Each row is a point on a tangle of strands that fork and nearly touch. The rows are in no order.
In the rows, 128 means zero.
Points whose rows are less than 75.3 apart are linked; no others are. Some points are linked to none.
q265: [115 145 133 121 184 114 103  70 204 182 146 156 138  49 162 130 156 121
 165 190 151 166 119  83 150 101 150]
q709: [124 150 117 171 121 131 114 128 150  82 132  90 139  98 124  83  70 186
 100 182 160 116 119  74  90 117  61]
q157: [150 104  77 124 131 124 135 197  50 121  90 131 146 140 120 125 177 135
  94  87 134 106 110 129 145 141 129]
q39: [120 132 142 105 119 135 134  98 125 130 122 167 113  93 138  84 146 134
 141 122  78 129 142 136 108 140 160]
q630: [150 129 162 156 109 123 135 196 108 157 115  60 110 189 125 130 118 111
 133 110 101 160 118 160 128 131 143]
q214: [130 165 116 188 189 101 151 120 136 114 126  81 135  67 132 128 106 140
 139 172 141 146 105  82 158 130  72]
q306: [106 100 127  66  99 163 107  87 145 131 138 174 131 176 133 180  96 143
 116 107 167  80 163 163 120  98 142]
q804: [123  81  95 114 122 143 120 178 102 101 114 134 165 175 120 163 138 154
  72 108 186  97 126 125 133 135  89]
q216: [ 97 148 153 158 156 138 115  99 195  80 149 108 151  82 141 106  77 182
 126 193 159 134 123  83  99 128  56]
q777: [161 113  85 129 126 118 134 206  46 126  90 119 134 126 116 109 172 136
 107  91 117 117 110 133 139 142 141]
q240: [153 157 151 190 182  69 147 125 138 130 152  91 119  75 118 159 129 123
 169 151 108 163 127 126 174 124 111]
q332: [127  92 147  93 123 134 127 134 120 129 132 154 111 173 125 143  98 136
 121 106 134  91 157 180 124  99 142]
q228: [107 138 161 123 137 132  77  60 219 173 164 158 126  80 151 124 130 130
 146 196 164 154 122  90 130 123 144]
q837: [148 135 102 181 119 112 117 166 103 113 110  62 118 131 111 102 109 136
 126 124 125 162  90 100 114 141 100]
q555: [147  96 124 116 133 118 144 188  79 141 110 121 130 177 111 152 158 131
  95  96 118 102 124 170 142 118 149]
q313: [131 135  84  69 146 153 164 108  77 110  99 184 163 115 125 120 190 112
 125  84  81 114 153 132 131 134 165]
q655: [143 148 146 198 176  79 135 131 152 105 156  78 115  88 111 152  91 131
 151 171 147 144 126 117 169 122  79]
q602: [147 124 107  94 141 128 143 152  75 107 107 153 139 128 112 102 154 137
 112 105 104 121 145 141 131 131 141]
q258: [134 149 144 175 163  92 144 104 151 121 140  94 131  93 123 152 119 118
 161 149 111 176 131 118 161 133 106]
q568: [ 91  97 157  83 131 145  88  57 181 123 154 203 110  83 127  74 114 169
 117 158 181  99 174 130  96 136 138]
q754: [131 136 126  89 130 137 152 117  96 130 106 169 122 105 132  94 161 119
 139 101  69 119 147 154 115 131 176]
q394: [147 138 181 139  90 129 159 167 122 172 121  83  89 185 142 139 117  84
 157  99  78 133 113 173 125 119 170]
q729: [150 136 176 146 103 125 142 180 125 162 119  76 104 189 131 134 110  97
 147 106  89 154 123 168 126 125 153]
q172: [112 146 141 128 150 123  99  63 200 179 153 151 126  68 151 138 149 118
 163 180 144 165 121  89 138 117 152]
q951: [148 138 160 193 138  86 118 135 159 117 148  77 110 145 105 156  86 101
 158 137 136 174 141 141 158 138  98]
q789: [138 166 113 158 160 111 157 115 116 117 121  86 135  96 130 121 142 134
 139 140  89 181  95  87 147 151 107]
q978: [146 148 143 163 125 116 139 131 128 128 124  80 119 143 119 129 117 109
 147 127  91 184 121 125 138 148 121]
q631: [150 107 151 134 115 122 120 202  99 133 121  94 114 170 121 117 114 141
 112 119 117 132 127 165 123 127 133]
q938: [124 127  90  68 127 161 163 113  89 130 105 166 159 159 141 157 178  99
 125  73  81 100 139 145 135 114 176]
q987: [139  85  78 132 125 124 127 200  63 119  90 131 150 141 125 140 166 140
  91  87 162  94 112 129 140 143 111]
q727: [126 105 153  97 107 131 141 130 120 153 129 151  87 168 134 142 105 120
 131  97 122  82 148 185 126  91 159]
q821: [117 177 131 131 150  98 112  69 180 206 169 146 102  82 122 155 176  67
 182 172 125 152 110 115 144 117 173]
q699: [149 121 153 111 118 126 148 165  99 140 117 126 110 162 130 119 127 118
 129 102  83 118 134 172 128 115 163]
q999: [126 108 119  84 108 133 154 116  94 149 129 147 118 194 129 184 155  98
 126  68  98  77 117 170 132  94 181]
q398: [123 144 158 171 148 107 125  99 166 112 147 105 134  98 124 144 106 135
 154 154 120 175 127 109 142 136  93]
q509: [128 114 105  75 106 155 153 111  94 137 114 156 150 196 136 187 175  98
 113  73  90  88 118 147 135 105 180]
q704: [141 130 155 207 144  81 116 147 156 108 153  58 112 142 100 156  73 109
 154 150 156 164 134 133 167 133  86]
q304: [ 94 108 124  48  92 183  95  69 158 131 140 191 144 167 144 165  98 148
 113 114 175  77 171 151 114 117 137]
q818: [ 90 100 125  58 125 172  85  56 168 121 151 207 131 106 125 117 107 158
 115 130 195  93 191 135 102 134 139]
q260: [106 138 163 136 147 141 111  98 184  81 151 133 152  74 147  84  94 192
 118 191 146 125 127  85  80 133  79]
q970: [118 161 136 140 156 104 113  66 183 192 150 141 111  69 138 147 165  95
 172 167 130 161 120 101 148 117 163]
q256: [123 114 146  99 126 133 129 121 117 114 122 168 122 125 127 102 119 144
 132 112 112 110 161 160 117 125 141]
q756: [135 122  84  70 141 154 147 124  80  95 106 174 177 139 120 129 168 134
 109  99 120 122 151 119 134 144 125]
q466: [124  88  92  94 111 155 133 162  93 111 108 140 178 186 132 169 160 142
  73  97 154 113 120 123 139 143 113]
q24: [162 126  94 142 119 117 127 199  60 121  95  95 126 126 118  91 148 140
 112 107 106 134  97 123 124 143 138]
q156: [143 137 163 172 123 112 127 133 150 121 132  81 118 147 117 137  96 107
 154 134 116 182 131 134 137 141 109]
q946: [116 140 156 168 146 115 116 102 171  95 148  97 138 104 127 130  88 149
 141 170 140 161 126 107 128 134  76]
q344: [100 126 171 117 120 142  70  57 221 157 166 172 119  83 154  98 112 144
 130 207 171 146 129  97 112 133 140]
q131: [100 196 132 114 108 130 127  88 160 200 161 145  92 103 132 135 183  40
 176 151  91 149  97 133 133 154 185]
q137: [125  86 107 100 110 146 130 159  97 125 111 132 167 199 124 185 165 139
  72  87 147 113 120 142 139 135 124]
q364: [128 107 128  86 113 133 148 123 108 148 127 149 110 179 129 166 137 106
 131  78 112  81 136 173 129  93 174]
q570: [133 127 113 185 105 126 104 159 137  82 124  95 126 111 109  83  66 177
 103 167 167 112 112  89  84 111  71]
q880: [ 98 130 159 129 165 136 103  78 213 117 145 146 163  54 172 113 117 172
 146 188 157 157 120  72 111 128  98]
q63: [130  99  61 116 114 154 131 164  81  92  98 153 176 144 127 135 150 140
  79  91 178 100 118  89 123 149  79]
q162: [104 147 141 179 148 126 115 108 181  84 146  86 141  99 122 116  67 164
 125 189 162 139 119  90 117 129  54]
q452: [113 185 131 133 128 113 120  70 167 203 163 142 101  88 125 147 179  50
 180 154 108 154 106 117 143 130 176]
q941: [136 153  99 205 166 100 140 125 132 108 119  63 129  87 128 123  94 137
 134 160 151 139 103  75 149 125  68]
q370: [115 128 156  94  98 131 153 129 111 167 138 139  67 163 145 142 118  96
 142  96 105  86 125 188 130 104 181]
q484: [136 105 128 147 115 124 102 190 114  91 133 116 120 143 105  91  79 161
 100 148 171 104 137 140 105 124  89]
q519: [140 122 105 202 110 111 106 182 117 116 107  51 118 141 112 106  97 131
 130 126 147 151  91 101 108 131  89]
q17: [120  77  98 129 119 135 102 188 116  86 120 135 157 168 112 150 111 157
  81 120 211  80 138 132 123 125  73]
q924: [ 89 107 119  47 110 187  89  61 168 121 145 202 149 132 137 138 109 159
 120 119 191  87 186 135 109 131 134]
q481: [117  81 143  86 107 138 119 118 136 129 139 159 126 189 126 178  92 139
 115  99 158  84 157 177 123  88 141]
q790: [137 109 119 167 103 125  99 184 117  86 129 105 120 129  99  83  78 169
 102 153 171 106 124 119  96 120  85]
q288: [141  97 103  97 132 136 148 166  76 137 107 134 156 186 116 168 168 125
  89  84 121 107 129 153 149 126 147]
q264: [141 139 130 207 152  87 124 139 142 102 145  58 113 122 110 138  80 124
 142 158 156 155 116 104 160 133  73]
q58: [133 121  75  72 128 167 145 130  85  89 109 174 191 151 126 137 166 139
  92  98 137 118 143 107 135 151 104]
q308: [ 93 110 165  92 121 141  82  62 187 138 154 200 102  82 139  70 119 161
 111 174 176 111 158 122  99 138 147]
q132: [153 138 106 157 115 121 123 176  86 115 108  80 121 127 116  93 125 140
 119 120 110 160  93 112 115 144 121]
q807: [139  93  75 136 127 130 123 183  75  97  97 144 155 136 116 132 150 143
  91  93 174  89 119 110 129 134  89]
q480: [142 143 149 119 107 133 158 149 108 152 115 125 105 144 142 108 134 100
 146 101  60 136 131 159 120 127 169]
q822: [130 112  62  93 120 159 135 144  79  89  99 162 184 143 129 129 164 141
  79 102 162 109 127  87 126 157  85]
q960: [147 159 115 169 142 105 149 129 113 124 121  71 126 122 118 125 131 114
 142 127  94 186 103 102 149 152 115]
q89: [154 149 164 197 178  63 135 135 150 127 162  94 110  71 113 156 107 128
 167 166 125 151 133 130 170 114 105]
q775: [131 167 110 167 170 113 151 106 130 113 125  81 142  82 132 124 123 141
 134 153 114 167  97  82 145 142  91]
q341: [149 148 148 144 118 126 146 139 122 131 114 101 119 143 126 111 123 113
 146 119  70 176 128 136 126 141 139]
q706: [127  85 112 137 120 127 100 190 120  82 134 137 134 153 101 118  85 163
  89 144 205  81 147 144 109 122  75]
q994: [ 91  90 141  71 130 157  90  66 172 112 150 201 123  99 124  98 106 168
 121 138 200  94 191 139  99 123 130]
q211: [132 140 107  84 135 141 167 119  81 126 102 169 133 111 130 107 177 102
 135  89  67 110 151 151 128 124 181]
q215: [ 99 121 173 105 117 141  75  58 212 153 159 188 112  83 151  77 115 155
 117 198 168 132 136  97 104 137 142]
q192: [131 124 163 103  99 129 161 147 105 168 130 127  75 171 148 136 128  90
 144  93  84  92 121 183 124 103 182]
q68: [142 122 179 130  94 122 163 167 104 174 132  93  81 196 140 145 132  88
 146  87  80 101 106 184 121 101 185]
q679: [147 102 133 106 130 124 146 173  93 135 117 130 122 174 119 134 136 130
 112  99 111 106 140 174 133 111 151]
q668: [137 150 149 123 104 134 147 125 124 142 116 132 111 126 138 102 132 114
 147 110  65 151 131 147 118 140 159]
q580: [ 99 189 131 116  96 133 136  89 142 194 142 144  95 100 154 116 180  47
 168 131  69 150 101 134 125 159 187]
q184: [132 143 107 201 132 115 125 132 138  97 119  62 128 108 120 108  79 150
 123 162 153 142  96  75 117 119  67]
q833: [129 122  86  62 130 164 151 109  91 114 105 180 173 147 138 151 176 117
 117  82 100 107 151 136 139 127 156]
q776: [126 168 128 126 116 134 155  95 120 146 116 134 126  89 146  99 177  97
 154 110  35 164 115 121 117 148 179]
q546: [114 178 124 134 105 130 155  87 135 174 125 135 111  91 150 120 180  58
 170 113  46 161 107 120 120 147 185]

A fork is a point with three links. Follow the links from the first point to the second and name the forks in between, in order.
q999; q313 | q833
q630; q332 | q727
q970; q568 | q172
q341; q775 | q978
q370; q756 | q727 > q833

Follow the links from the first point to the second, and from the first to the third. Name the last point that the two ways share.
q668; q789; q951 | q978
q951; q480; q214 | q978
q192; q481; q999 | q727
q807; q211; q509 | q833
